A landscape with many valleys, sampled at points; each row gives a point and its height.
From any point a ball rolls to the lowest of the 2 points nearest to it. It stops when none of these is lower. Distance is the straight distance between rows; heights are no part of it.
K_984 height 280: [142 176 154 182 123  83  79 121 121 145 182 139 144  77 142 144 160 112
 106 117 121 165 104 126 159 137 136 163  89 102 149 133 119  59 143 102
 118 109 145 151  77 147 148 110 142 161 132 176 117 130 135 111 123 187
 101  99  94 105 131 128 109 133 138]
K_620 height 438: [124  66  93 133 113 125 138 127 151 128  94  92 112 189 117 103  95 193
 103  88 121 127 125 143 104 146 150  97 168 126  80 103 164 136 127 159
 189 154  88 135 174 165 128 132 126 141 130 151 161 158 126 135 120 138
 144 117 156 144 168 134 121 115 130]
K_734 height 661: [112 162 117 110 147 119 148  96  89 131 126 126 147 129  96 147 103 156
 195 120 131 112  89 121 157 155 138 112 146 150 141 131 159 105 179  99
  94 146 107 147 100  77 151 162 126 119 123 158 155 141 116 139  95 122
 146 121 156  43 137 117  63  94 164]
K_696 height 419: [114 172 163 146 141  44  81 111  96 106 134 147 145  80 115 144 147 145
 176 142 162 121 145 110 165 179 130 216  83 170 208 129 163  94 118 105
 106 140 168 114 139  92 121 150 137 115 147 154  98 104 179 107 128 100
  84  85 140  55 132 153  55 129 107]
K_408 height 305: [151  81 153 175 144 139 107 137 103  94  99 103  98 127 143 134  74 120
 130  66 148 145 104 150 125 122 156 129 171 144 179 121 112 133 127 136
 165 151 127  75  86 127 145 113  95 194 140 121 141 169 118 135 114 127
 146 153  96 139  89  68 129 130 196]
K_278 height 441: [100  88 105 110 157 161 147  84 105 124 147 117 104 157 106 107 117 167
 151 109 144  90 147 157  81 146 119  93 159 122 109 125 136 121 174 113
 121 135 114 157 121 147 121 143 134  93 113 132 141 166  86 143 118  94
 159 179 139  72 151 118 128 111 107]
K_497 height 642: [146 188 190 155 130 113 121 152 130 110 117 101 152 140 131 154 120 141
 128 114 109 158  70 133 194 145 164 139 136 160 147  95 128 135 127  98
 118 165 128 125 130  93 169 149 148 175 136 191 174 116 168 134 119 164
 109  60 160 108 145 117  65 102 164]
K_314 height 627: [140 201 160 152 110 128 130 161 144 112 122  96 164 160 122 133 163 121
  96 155  90 154  79 140 183 140 140 129 120 125 103 120 131 157 112 113
 111 143 130 155 166 114 168 139 160 169 121 168 173  93 177 124 143 194
 105  61 154 132 134 155  87 116 136]
K_251 height 361: [171 158 114 186 119  56 163 114 126 138 214 185  86  54 157 137 142 114
 127 149 148 166 143 162 164 143 132 206 102  92 186 107 118  81  85 146
 135 103 136 112 108 163 177 117 113 162 125 156  73 113 162 137 155 146
 104 113 133  95 123 106  62 118 115]
K_516 height 426: [131 156 144 139 138  78 159  80  97 152 172 164 133 100 136 124 130 148
 209 118 193 127 155 156 150 153 113 187 140 140 225 128 141  55 120 125
 102 128 152 128 131 105 120 188 111 144 121 133  94 146 126 133 129  89
 133 145 148  24  97  84  77 138 149]
K_22 height 620: [ 94  92 105  88 108 172 125 160 183 138  79  84 201 178 134 130 124 134
 138 160 133  94  65  86 129 127  78 101 153 148 101 156 160 105 155 188
 101 176 137 150 202 112 101 151  79 143 149 113 131 104 151  74  99 138
 135 103  86 127  82 152 139 130 163]
K_805 height 463: [132 131 113 122 138 193 140 174 143 140  86  87 172 189 131  86 126 115
 107 136 145 109  97 152 147 125 103  75 167 128 103 158 101 144 107 125
  89 151 124 151 157 126 132 155 110 147 117 108 164 118 103 125 130 153
 157 136 125 156 100 124 158 126 157]
K_319 height 474: [106  65  96 120 137 173 145 105 133 106 122 110 108 185 132  83 108 195
 117  94 147  95 156 177  76 145 123  98 178 134 103 118 146 111 148 137
 151 158 104 165 169 160 146 153 140 114 130 167 157 180  93 156 129 111
 171 161 169  89 169 128 116  98 124]
K_452 height 507: [170 198 135 133 131  98 144 171 125 135 205 161 120  78 176 128 202  94
 106 170 144 140 177 115 146 114 136 177  86 110 134 137  72 135 113  96
  85  74 134 142 105 124 145 124 127  94 130 137  69  99 104 105 189 114
 105 150 120 130  95 134 140 131 105]
K_483 height 592: [ 86 115 217 134 124  89  81 120 121  39 139 143  94  80 131 141 153 170
 115 113 101 141 178 137 121 145 145 169 107 171 155  85 160 143 141  91
 159  94 177  64  84 172 125  96 167 105 156 128 112 137 115 191 126 103
 112 125 152 123 191 148 135 171  91]
K_938 height 485: [141  86 127 144 120 152  71 149 152 142 100 135 114 171 130  96 109 117
  66  64 128 149 147 160 124 117 122 113 154  87  79 112  57 163  88 122
 150 109  89 140 150 146 143 100 149 119 110 141 128 155  84 170 125 167
 131 130 128 185 165 143 184 156 130]
K_141 height 338: [121 119  66  89 133 150 149 118 144 193 146 154 119 134 130  96 129 102
 127 130 159  85 178 121  90 108 109 112 137  84  89 145  90 124 116 145
 107  92 110 145 162 133 117 142 123  80 110 107 102 137 100 128 146  99
 154 177 125 141 149 137 181 122  99]
K_578 height 521: [158 169 132 143 121 120 159 160 144 143 197 144  98 106 176 104 175  96
 118 162 146 151 168 131 143 111 125 179 111 110 152 129  80 117  69 116
 112 107 137 111 140 118 149 123 122 124 136 148  95 104 139 112 184  96
 109 137 136 142  82  99 107 133 114]
K_490 height 440: [129 110 108 136  98 121  49 171 167 180 126 136 164 173 114 106 136 105
  54  91 109 159 127 150 136 116 105 123 130  76  71 123  57 125  88 136
 116  95 114 163 134 161 134  93 145 127  95 147 112 138  81 143 129 196
 121  96 105 184 162 163 192 156 128]
K_477 height 472: [134 146 152 127 108  83  76 135 143 102 173 149 109  70 147 123 200 134
  70 165  90 120 172 115 140 139 143 164  66 121 113 114  81 174  73  93
 148  72 140 123 149 162 140  86 172  79 152 142  99  82 129 155 184 118
  83 104 151 172 194 188 148 164  48]
K_291 height 672: [112 119  90  72 148 151 197  82  77 142 121 119 118 132  96 133  80 150
 201 119 136  83  83 122 116 148 132  88 158 141 141 154 169 139 171 150
  99 163  89 159  99  89 139 155 110 106  93 110 170 117 116 111  76 105
 162 138 121  71 106  91 101  77 131]
K_404 height 613: [118 172 185 135 151 118 121 124  98  70 140 137 120  94 133 134 153 155
 150 139 109 133 164 134 170 171 155 144 114 182 151 104 146 155 145  73
 103 128 153 116  94  93 159 126 157 102 140 134 138 120 134 170 136 118
 124 114 190  73 153 138  67 144 112]
K_335 height 558: [128  85  44  94 114 137 177 110 127 193 111 124 104 141  97 127  74 136
 162 135 131 101  78 111  77 152 150  68 175  87  88 123 174 133 142 184
 141 155  72 157 159 143 128 112 108 112  83  67 150 131 128 110  97 126
 180 138  99 141 132 128 146  89 120]
K_916 height 351: [ 81 137 134  86 135 148 145 148 172 110  76  93 207 196 106 152 123 156
 111 140  91 118 119 123 150 108 100  94 149 138  72 139 149 129 180 145
 115 141 157 166 163 128  77 139 117 138 163 173 139 134 112  84 117 170
 111  56 117 107 157 166 153 119 156]
K_853 height 498: [102  28  79 108 132 133  79 131 174 141  94 126 129 187 101  83 109 162
  95 105 123  84 174 130  83 116 121 102 118 146  95 166 136 137 107 158
 198 121  94 140 226 150  64 126 137  94 168 151 122 147 122 139 100 104
 118 108 134 189 160 167 169 144 114]
K_38 height 491: [139 186 118 126 130  91 104 139 139 137 194 146 145  57 149 119 223 108
  87 173 125 128 189 118 129 133 134 163  59 115 113 131  85 132 106  90
  89  58 156 152 148 136 141 118 156  79 137 147  82  87 122 108 185 112
  97 130 128 132 152 176 135 135  73]
K_889 height 369: [127 217 110  88 162 164 156 123 102 171 143 161 177 114 149 142 159  86
 155 186 106 125 111 105 151 106  93 102 108 107 105 144 115 107 169 103
  23 121 153 169 104  66 157 167 137 100 111 109 138 111 118 120 127 151
 147 166 144  75  90 134 123 112 128]
K_711 height 260: [164 160 111 129 117 104 185  92 102 179 145 151 120  78 131 159 101  59
 159 144 143 172  95  86 120  97 117 167 105  93 161 153 148 104 106 182
  98 130 113 128  62  95 127 118 119 138  65  78 105 119 134  93 120 122
 136 156 115 126  70  81 158 118 121]
K_389 height 396: [111  52 110 107 141 169 140 146 139  88  88  77  99 196  97 120  61 184
 115 111 103  95 119 129  97 123 138  72 172 156  78 129 152 164 151 143
 170 174  92 144 148 144 110 122 118 140 151 140 184 166 113 120  99 113
 133 109 110 140 156 131 139  89 142]
K_378 height 439: [ 87 115  90 112 119 142 116 134 168 170  89 133 167 160  93 145 123 121
 125 136  86 132  94 100  98  98 119  87 136  75  55 123 142 110 168 150
 113 116 112 165 140 153  89  91 120 107 109  93 134 141 116  98 106 174
 130 118 105 134 166 173 172 131 120]
K_416 height 557: [139 101  83 107 126 164 162 138 147 198  87 126 131 124 126 150  85  66
 136 167 139 110  94  73 104 114 123 107 149  88 115 151 128 141 118 171
 116 159  97 111 146 109 116 122  85 140  97  51 169 103 142  81 107 128
 157 142  94 189  61 129 176 113 128]
K_222 height 430: [ 91 105  92 104  94 116 119 145 181 159 100 108 192 210 103 131 130 161
 107 132  92 151 107 124 128 115  96 106 149  95  67 131 172 113 154 188
 137 131 142 175 195 158  86 121 103 172 146 155 118 117 149  88 119 187
 105  54 112 112 154 175 153 143 177]
K_579 height 199: [144 156 145 147 107 107 142 108 133 141 153 135 113 112 131 125 159 125
 101 114 127 157 129 154 134 147 147 121 120 113 107  88 115 119 119 115
 142 122 126 148 127 152 161 113 144 142 116 139 117 128 130 157 153 174
 126 122 158 127 168 139  92 118 108]
K_684 height 603: [121 130 208 126 145  94 110 128  74  41 151 145  89  69 127 138 131 143
 146 129 126 120 174 145 151 152 134 164 104 193 186 108 151 156 145  89
 116 103 169  60  58 135 135 125 148 105 139 107 112 129 114 166 128  95
 131 149 162  77 149 128 105 171 109]
K_560 height 418: [104 128 105  92 152 174 141 112 135 161 133 135 180 142 157 124 145 109
 161 142 150  83 108 110 106 126 105 109 153 131 151 156 127  83 168 125
  62 130 148 157 122 113 119 187  97 107 120 115 119 135 104 102 124  93
 160 185 107  88  96 122 159 131 155]
K_998 height 319: [122 152 139 168 120  99  56 152 146 150 169 141 173 114 169 125 171 113
  82 142 115 172 100 124 151 133 104 155  82 102 136 136 125  50 159 103
 107  92 153 170 106 160 129 117 131 156 137 193 115 114 136  89 145 174
  80  82  67 109 130 162 134 156 156]
K_461 height 517: [149  77  95 119 152 196 116 125 119 116  80 143  85 175 122  97  86 134
  79  93 127 101 153 165 102 104 116  81 163 110  72 109  64 221  90 110
 148 119  96 124 139 128 126  99 141 109 137 114 151 161  79 186 127 140
 146 146 134 185 161 133 183 106 112]
K_119 height 402: [124 136 148 129 125  90 134 119 101  90 116 117 117 102 116 140 140 134
 191 128 175 112 143 118 164 166 131 184 109 181 183 150 167 114 118 113
 123 159 149  95 143  92 115 150 119 118 141 140 120 107 167 114 112  86
 102 114 160  84  94 122  72 121 111]
K_167 height 410: [101 116 130 112 144 130 132  76  90  64 132 120  91 112  85 139 116 174
 181 112 116 104 159 151 108 134 133 114 125 146 115 123 172 136 185  96
 126 110 130 140  75 137 135 119 156  61 117 117 136 154  89 155 103  94
 139 145 156  66 182 125 115 118  96]
K_593 height 563: [147 169 191 121 134 166 103 132 120  77 136 142  89 115 140 129 162 130
  92 134 114 130 168 151 140 122 141 123 120 139 108 102  66 216 120  59
 123 100 165 113 105 130 147  95 156  87 144 115 138 132 102 187 172 122
 116 147 153 152 150 145 144 157 112]
K_925 height 267: [146 145 179 147 133 150 112 173 114  63  66  81 145 149 104 179 111 112
 128 135 106 135  97 106 173 115 157 136 115 168 124 128 133 170 146  95
 127 158 130 100  96  85 116 109 121 148 134 147 162 118 164 105 118 153
 103  85  91 174 115 116 121 107 153]
K_271 height 595: [115 152 117 114 121 156 120 148 152 172  97 127 191 132 155 143 151  75
 140 185 123 112  66  64 130 114  78 118 110 122 115 153 138 108 129 174
  66 158 149 140 181  99 119 141  86 135 132  87 135  76 166  60 113 141
 132 118  86 147  68 155 166 132 124]
K_343 height 358: [142  98 125 124 143 183 138 148 115  67  63  74 101 168  82 147  63 148
 126 113 113  91  99 124 100 115 149  70 145 159 101 125 132 213 145 108
 152 157 111 121 109 105 120 111 107 134 146 115 189 147 123 128 101 130
 135 107  89 165 139 116 154  91 152]
K_547 height 180: [171 208 114 160 112  74 210 113  96 173 190 152  90  69 133 144 127  94
 153 142 137 187  94 124 159 122 145 163 127  85 139 113 152 119  77 141
 128 117 100 134 108 109 187 105 140 167  98 127 129 111 153 118 124 172
 135 119 169 108 111  82  84  75 129]
K_180 height 405: [145 133 142 171 123  85 152  93 104 143 163 158 124  91 150 128 115 110
 168 101 183 146 137 142 146 127 124 194 132 126 227 139 115  45 110 141
 114 117 145 110  87 133 130 157 111 163 123 128  91 148 108 121 137  99
 133 164 114  71  78  58 112 147 166]
K_834 height 490: [117  48 103 114 131 152 107  99 107  95  98 141  76 135  87 121  74 139
 133  96 115 107 152 126  81 127 140 111 131 129 104 119 147 153 130 136
 180 121  83 103 113 148 107  99 132 106 135 106 140 162 102 164 103  85
 145 152 114 156 170 132 166 121 111]
K_523 height 416: [124 158 113 116 135 174 162 138 109 137  95  95 163 177 128 130 100 135
 134 135 129 128  64 139 150 117 123  64 172 121  78 128 124 144 160 108
  78 157 116 162 119 104 143 135 132 134 110 109 171 129 110 119 112 188
 154 125 128 119 132 123 118  85 166]
K_583 height 264: [120  83 128 129 129 149 107 152 164 105 128  99 142 188 164  56 158 168
  84 132 145 106 164 175 120 139 131  98 131 174 155 158 122 138  82 170
 187 160 147 135 238 121 121 192 138 141 174 180 139 117 144 170 144  93
 128 120 187 169 111 135 104 164 118]
K_136 height 286: [172 182 101 109 125 146 170 134 122 216 155 173 141 118 149 157 109  67
 100 156 130 159 106 102 117  68 117 110 128  63 113 127  80 139 140 130
  59  93 121 143  65 101 138 113 118 138  82  66 111 122 104 112 153 161
 137 167  99 160  67 122 190 108 127]
K_451 height 520: [119  59  85 121 111 105 141  69 122 144 102 115 119 114  92 157  65 121
 179 107 148 104  93  94  90 135 155 133 140 119 172 147 180  88 162 189
 163 147  92 110  87 149  91 134 102 130  95  77 102 150 125  91  76 106
 144 150  75 107 118 114 142 133 129]
K_7 height 321: [138 120 131 127 141 154 162 139  96  60  80  85 110 127  93 168  83 117
 156 121 114 110  95 117 141 125 163  98 130 158 114 126 160 178 151 114
 136 158 111 109  97  95 139 105 120 125 130 118 182 117 139 104  91 123
 128 110 128 138 115 104 113  97 142]
K_125 height 414: [ 85 146  87  86 127 154 151  96 109 163 116 133 143 130  86 159 103 110
 158 160  99 101  81  98  98 112 121  73 125  87  81 131 153 124 211 128
  83 141 123 168  98 101 115 120 124  88  94  77 154 131 108 108  81 157
 153 135 114 114 153 150 153 100 118]
K_226 height 281: [137 123 142 150 100  96 123 107 148 157 184 160 101 115 147  87 171 146
 103  76 132 165 169 179 114 143 128 136 148  96  98  75  92 103  99 129
 177 106 125 140 141 188 182 127 149 119 124 156  92 151 121 188 153 155
 138 151 163 114 191 133 114 130  92]
K_443 height 266: [105  65 156 139 109  70  55 110 166 124 160 153 119 137 147  85 146 197
 105 112 131 140 177 153  85 139 122 158 116 155 172  99 154  85 131 140
 214 138 157  91 181 190 106 135 154 138 165 163  77 127 177 148 147  99
  72  88 165 142 161 146  98 166 119]
K_802 height 453: [120 143 162 135 112  73  77 116 162  97 156 134 116  77 124 134 197 162
  89 145  79 150 167 119 124 146 138 173  69 117 131 107 138 128 128  96
 153  98 161 129 136 176 125  75 157  92 154 148 104 105 163 141 166 135
  77  76 148 153 200 171 112 150  67]
K_658 height 384: [130 149 152 138 146 131 122  81  85  82 139 137 104  72  81 171 138 132
 151 109 107 129 161 134 119 103 131 127  94 121 112 125 135 141 172  98
 112  88 148 119  33 110 123  94 150  82 109  93 105 155  89 159 123 131
 134 167 137  89 173 122 140 131  97]
K_108 height 383: [116 111  90 132 109 153  73 154 163 207 103 128 168 168 125 115 117  90
  87 124 116 148  93 119 135 116 104  93 146  71  61 116  82 102 119 153
  96 121 110 162 122 160 120 106 112 133 103  97 124 137 108 124 114 199
 143 128  84 156 137 158 207 150 138]
K_605 height 359: [ 83 158 109  91 132 155 168 131 125 131  96 121 177 176 105 163 100 148
 149 160  77 108  74  99 140 114 113  58 154 119  56 126 160 133 186 106
  69 150 134 172 118  99 137 128 121 120 112 103 162 129 119 112  87 182
 143  93 121  84 154 145 125  76 156]
K_879 height 179: [105  69 156 137 130 118  75 143 162  91 127 113 124 173 157  72 144 195
  86 125 122 114 165 151 118 130 143 118 132 205 167 135 137 130 110 150
 214 133 138  93 185 154 100 174 170 138 188 166 119 130 161 165 143  98
 109  93 169 166 136 144 120 171 123]
K_178 height 591: [147 181 115 108 126 120 149 150 134 158 125 122 130  98 139 159 184  71
 117 212 117 123 114  78 156 140  99 158  74 101  96 156 108 150  77 110
  88 128 139 134 176  92 118 109 107 135 124 108 149  54 183  56 162 123
  94 108 117 189  78 161 142 120  80]
K_820 height 332: [ 84 134 147 100 142 175 135 152 146  62  84  85 155 152  88 140 132 147
 146 168 105  68 162 111 122 131 119 103 119 180 105 158 147 173 173  94
 116 144 156 132 149  91  80 145 132  88 158 157 157 126 135 104 127  97
 110 100 125 128 156 155 136 116 112]
K_590 height 559: [145  78  93 149 136 115  88 156 144 182 140 139 106 135 146 103 112  89
 118 106 149 137 150 135 121 124 129 137 129 114 140 148  94 113  74 149
 178 118  87  96 144 153 100 112 109 163 146 119 101 145 139 127 121 113
 135 157  84 189  87  98 151 164 132]
K_549 height 357: [147 186 149 128 145 141 134  92  75 108 143 137 136  82 104 170 134 113
 153 114  99 144 120 129 138 111 131 104 108 102 102 119 121 128 184  87
  85  95 132 140  46  81 156 106 164 106  98  94 127 140 106 140 115 168
 147 167 132  93 131 114 121 110 134]
K_960 height 506: [116  72  90 122 118 112 145  76  96  86  91 110  83 111  75 152  63 139
 179 104 135  84 127 101  84 125 157 116 120 142 143 136 180 128 153 161
 166 138  95 103  85 147  99 106 119 104 116  89 121 146 133 117  85  87
 144 142 103 107 138 124 139 105 114]
K_250 height 450: [116 140  89 119 118 120 165  79 123 182 165 149 146 121 137 118 136 154
 191 118 185 127 124 138 124 163  99 159 152 111 173 127 151  56 133 144
 110 135 123 168 170 119 136 171 106 145 120 137  90 140 129 135 127  95
 156 151 137  60 119 111  80 117 175]
K_681 height 415: [123 130 146 130 124 173 126 155 151 119 115 104 184 193 159  77 152 134
  92 110 165 115 139 187 145 136 116  94 171 141 124 136  87 117 121 115
 106 142 155 149 169 133 155 171 139 148 124 170 144 142  98 156 148 153
 153 150 153 116 122 116 119 139 159]
K_535 height 220: [157 194 119 152 119  74 207 114  79 158 161 144 113  85 131 162  93  94
 160 137 143 181  67  99 166 111 122 182 113 114 176 136 166 107  69 170
 101 135 104 123  90  79 152 116 120 159  70 123 138 110 166  91  96 142
 145 128 150  86  71  76 115  82 133]
K_772 height 375: [110 130 142 113 136 130 113 128 127  70 117  96 141 108 109 138 154 128
 163 156 142  86 161  95 128 148 136 140 102 167 150 161 156 138 151  92
 129 137 150 103 129 105  89 140 124  80 152 131 137 105 154 110 122  68
  97 128 137 127 124 143 115 132 110]
K_623 height 330: [151 147 102 121 127 162 108 152 144 201 109 152 156 134 139 137 108  81
  92 135 148 143  94 101 119  87 111  97 131  64  84 125  56 149 120 128
  76 103 114 139  93 130 122 109 112 139 105  69 111 135 100 120 141 163
 146 163  87 186 107 145 215 132 129]
K_9 height 318: [131 196 163 156 142  95  84 107 103 118 143 146 147  74 105 175 150  90
 134 114 102 152 106  95 139 117 146 149  75  96 134 136 141  82 173 107
  91 102 133 145  51 114 125 105 147 121 101 121 113 144 127 116  99 181
 106 129  94  99 128 127 129 117 126]
K_909 height 580: [ 96 126 206 118 139 137  87 135 136  50 129 128  93 104 143 117 177 170
  90 143  92 125 182 118 126 127 150 149 111 172 131 105 133 191 109  87
 160 103 157  92 114 159 124 111 176  87 151 135 126 124 118 197 160  96
 110 117 174 160 189 158 138 169  94]
K_840 height 528: [ 83  54  83 107 129 116  83 143 181 143 111 110 185 206 117 103 129 191
 100  94 132  97 164 130  87 112 110 100 139 154 117 163 144  93 148 171
 173 127 138 147 212 164  50 144 127 118 164 174 114 144 131 101 104 100
 101 107 125 151 150 163 149 158 168]
K_626 height 651: [114 193 160 131 140 102 132 139 124 134 113 114 164 140 110 146 117 159
 156 126 133 142  94 125 200 149 147 144 149 165 162 112 139  90 151 110
  96 152 128 142 150  74 165 172 121 151 150 191 161 128 144 140 127 123
 122  82 166  42 137 139  40 108 169]
K_438 height 189: [167 142 178 159 131 143  98 176 121  87  97  82 137 130 152 134 139  93
 115 139 116 142 108 116 160 139 135 146 108 152 142 156  99 162  99 107
 141 153 140  94 132 109 127 124 126 166 146 144 159 105 150 105 140 136
 104 107  96 180  76 108 117 132 139]
K_698 height 574: [142 140 109 120 122 135 131 137 140 161 105 115 143 115 127 136 144  68
 128 160 138 128 120  79 123 126 115 135 102 111 110 157 122 128 111 135
 115 125 113 126 144 116 103 111 113 134 119  99 140  90 150  81 142 116
 125 144  91 191  90 136 163 132 109]
K_818 height 547: [153 121 144 103 166 181 106 124 112  57 120 148  62 113 134 127 121 147
  97  90 122 116 145 155 107 112 110 112 127 129  87 102  65 243 132  83
 119  77 156 105  82 121 129  88 133  87 146 103 138 158  61 199 158 106
 133 178 144 152 147 139 179 146 127]
K_446 height 265: [163 113 158 174 139 137 118 178 117 108 100  99 112 144 143 127 106 100
 137 101 142 153 101 131 149 115 141 141 150 157 182 133 105 129  84 135
 154 165 126  87 116 123 132 130 108 194 141 142 146 142 141 111 121 127
 135 143  88 179  53  76 120 143 174]
K_84 height 560: [112  64  96 144 105 117  70 161 174 158  97 105 157 177 121 126  99 151
 100  92 112 143 138 113 107 126 128 121 138 146 120 144 141  99 139 169
 187 142  96 120 167 163  59 118 116 162 151 137 119 151 147 109 106 131
 114  97  79 166 128 133 154 152 173]
K_170 height 541: [138  95  68 106 118 151 161 100 147 200 117 132 134 118 113 153  81  82
 161 136 134 121  75  83  90 133 140 105 156  83 134 144 157 114 154 192
 130 146  85 128 131 136 108 130  93 121  78  62 131 127 122  86  96 131
 165 149  88 137  93 123 154 132 140]
K_310 height 609: [133 204 141 132 124 136 143 159 126 134 124 107 162 137 130 147 184  93
 125 193 101 138  86 121 173 143 115 140  88 115  90 146 135 146 101 113
  92 135 129 160 182  87 146 140 131 151 122 141 169  65 183  94 148 159
 122  89 137 148 110 170 104 110 107]
K_655 height 452: [126 132  86 110 133 135 156 114 140 190 148 140 152 131 153 108 147 116
 159 126 185 128 136 130 115 139  87 136 148 110 161 141 134  78 122 146
  99 127 131 145 155 128 123 164 100 136 122 134 101 130 121 105 143  93
 151 186 120 103  91  96 126 138 158]
K_999 height 475: [118  35 108 126 141 145  93 118 132 129 108 145  85 148 125  88  98 154
 124  99 136 107 173 139  84 129 117 113 140 150 121 143 144 125 104 148
 207 126  90  94 161 166  94 115 135 106 172 127 133 151 109 168 109  85
 142 148 132 175 142 141 148 142 116]
K_810 height 325: [107 129 180 135 113 135 135 131 150  69  93 104 124 159 116 123 115 185
  97 107  88 138 142 142 144 137 169 120 143 180 114  90 164 161 142 106
 173 147 138 113 118 132 126 134 156 139 158 169 145 131 141 144 128 139
 101  66 159 127 173 131  99 133 127]
K_339 height 539: [144 114 132 152 124 104 100 163 146 137 169 135 116 117 171 105 163 110
 112 138 146 138 165 134 125 132 132 166 104 148 165 144  92 105  64 123
 156 120 134  98 159 144 116 139 104 154 159 144 101 109 157 111 159  91
 115 143 108 165  81 105 114 162 123]
K_903 height 534: [165 107 113 104 161 197 133 124 108  99 100 144  78 144 129 122  99 130
 108  94 140 101 135 165  99 111 118  78 151 119  89 125  60 210 129  92
 100 102 129 131  96 109 146 100 131 101 116 107 160 154  74 169 139 125
 146 180 131 150 153 119 163 125 114]
K_471 height 335: [157 131 120 167 100  68 149 123 146 175 227 191  84  75 166 102 155 130
  96 116 136 166 156 167 129 135 138 177 112  76 140  76  93 109  82 156
 186 100 121 106 128 215 179 104 129 128 132 157  52 119 153 168 163 135
 116 125 126 110 158 122  89 135  99]
K_322 height 340: [122 119 131 125 118 147 135 150 157 130 138 107 157 182 166  78 169 144
 111 128 167 110 142 180 141 157 127 122 161 155 153 140 120 112  92 147
 147 160 143 153 218 131 145 193 133 164 142 175 128 118 131 144 140 112
 132 128 163 126 103 126  85 145 157]
K_115 height 216: [ 91 157 157 111 130 153 150 144 144  79  81  86 164 187 113 140 119 165
 111 130  86 119 133 143 146 118 137  90 138 160  90 113 153 159 174  91
 111 137 133 158 137 101 115 133 153 115 139 172 164 134 122 111 118 160
 115  82 168 113 191 139 113 112 136]
K_433 height 398: [132  90 191 151 119  96 142 135  87  63 103 137  50 107 138 109 114 134
 116 116 127 150 126 155 151 131 147 146 135 174 192  93 160 164  68 143
 203 142 141  41 109 133 140 125 121 175 165 120 138 118 161 173 119 105
 141 120 161 153 108  85  73 132 134]
K_898 height 437: [124 143 162 143 117  61  97 107 121  93 173 148 115  55 131 128 196 152
 130 154 122 132 174 116 116 173 131 187  73 144 165 121 154 127 114 109
 141 114 174 114 139 166 127 108 152 101 154 131  77  91 171 131 164  92
  85 108 159 115 156 158  94 153  76]
K_993 height 111: [154 185 124 162 124 105 174 129 105 160 163 140 102  98 126 149 134 103
 125 119 126 174 101 148 144 121 149 129 130  91 106  94 122 135 110 114
 129 118 108 145 113 140 191  98 142 166 106 120 150 125 140 138 138 182
 145 127 137 140 127 108 102 105 130]
K_264 height 296: [127 105  68  85 128 138 186  88 131 216 164 176 124  94 124 138 105  77
 162 133 149 121 160 115  81 102 119 130 130  71 115 132 107 119 148 171
 108  97  96 131 104 128 111 134 115  81  66  71  81 140  75 114 154  79
 151 199 110 132 109 111 183 128 102]
K_233 height 350: [128  85 172 151 145 160 111 131 107  61 109 109  90 156 152 103  94 168
 126  79 143 116 129 176 117 131 147 120 186 189 171 115 130 131 147 112
 155 165 147  91  99 138 149 150 136 164 154 159 146 169 110 168 118 110
 147 152 143 106 140  92  98 137 176]
K_194 height 391: [140 113 202 152 141 156 129 144 112  55 124 126 100 119 166 104 138 154
 117 122 123 129 166 167 150 131 152 129 161 188 182 106 119 157 109  99
 157 140 175  80 107 132 150 155 125 152 158 150 133 140 130 185 151  99
 128 136 168 135 118  95  80 152 129]
K_508 height 331: [125 204 103  92 138 168 167 123 109 186 151 176 154 102 154 136 154  78
 130 179 139 140 135 109 124  82  90 103 113  89 103 131  77 121 158 126
  37 107 146 160  85  88 149 146 126  98 104  76 104 118  90 117 154 148
 149 184 125 121  76 125 171 112 111]
K_79 height 576: [129  57  89 159 109 101  71 153 154 179 107 124 132 141 115 122  92  99
 131  97 128 137  98  96 102 123 139 132 133 118 140 148 125  76 130 171
 177 139  78  98 136 159  89 115  97 165 126 109 125 155 142 103  90 120
 127 127  48 179  94 109 158 162 170]
K_479 height 370: [130 102 175 149 102  98 119 123 117  68 101 108  87 116 108 138 122 148
 115 119  90 134 127 124 138 133 161 148 125 159 141  86 178 156 117 125
 197 145 136  69 113 151 141 104 150 157 150 123 145 111 169 163 140 128
 106  82 150 162 164 137  97 134 111]
K_5 height 248: [148 132  86  91 112 115 224  88 113 190 156 169 135  65 121 159 105  78
 187 160 150 153 105  99 107  96 100 138 108  84 146 162 152 110 129 189
 101 111 121 143 100  91 119 146 113 103  47  66  85 115 105 100 141  87
 139 181 130 112  72  98 152 109  94]
K_541 height 385: [170 123 133 168 115  53 149 116 113 137 192 153  90  75 170 122 127 100
 156 127 169 153 151 145 141 131 115 213 102 116 230 143 128  65  61 155
 138 119 142  85 107 143 123 141 101 167 127 128  73 118 157  96 139 112
 118 141 108  94  73  73 113 142 131]

Call two points neighbours if one is among the 2 nearest of the other. Go from one point of each pair to the other, from neighbour to neighbour, staying as low as possible. Name the highest point that can't be avoided.
K_999, K_5 | K_79
K_879, K_438 | K_898
K_879, K_136 | K_378
K_5, K_605 | K_655
K_438, K_115 | K_433
K_5, K_993 | K_711

For each start below, name the point where the ball stops.
K_319 | K_438
K_909 | K_136
K_734 | K_170
K_250 | K_993
K_278 | K_984
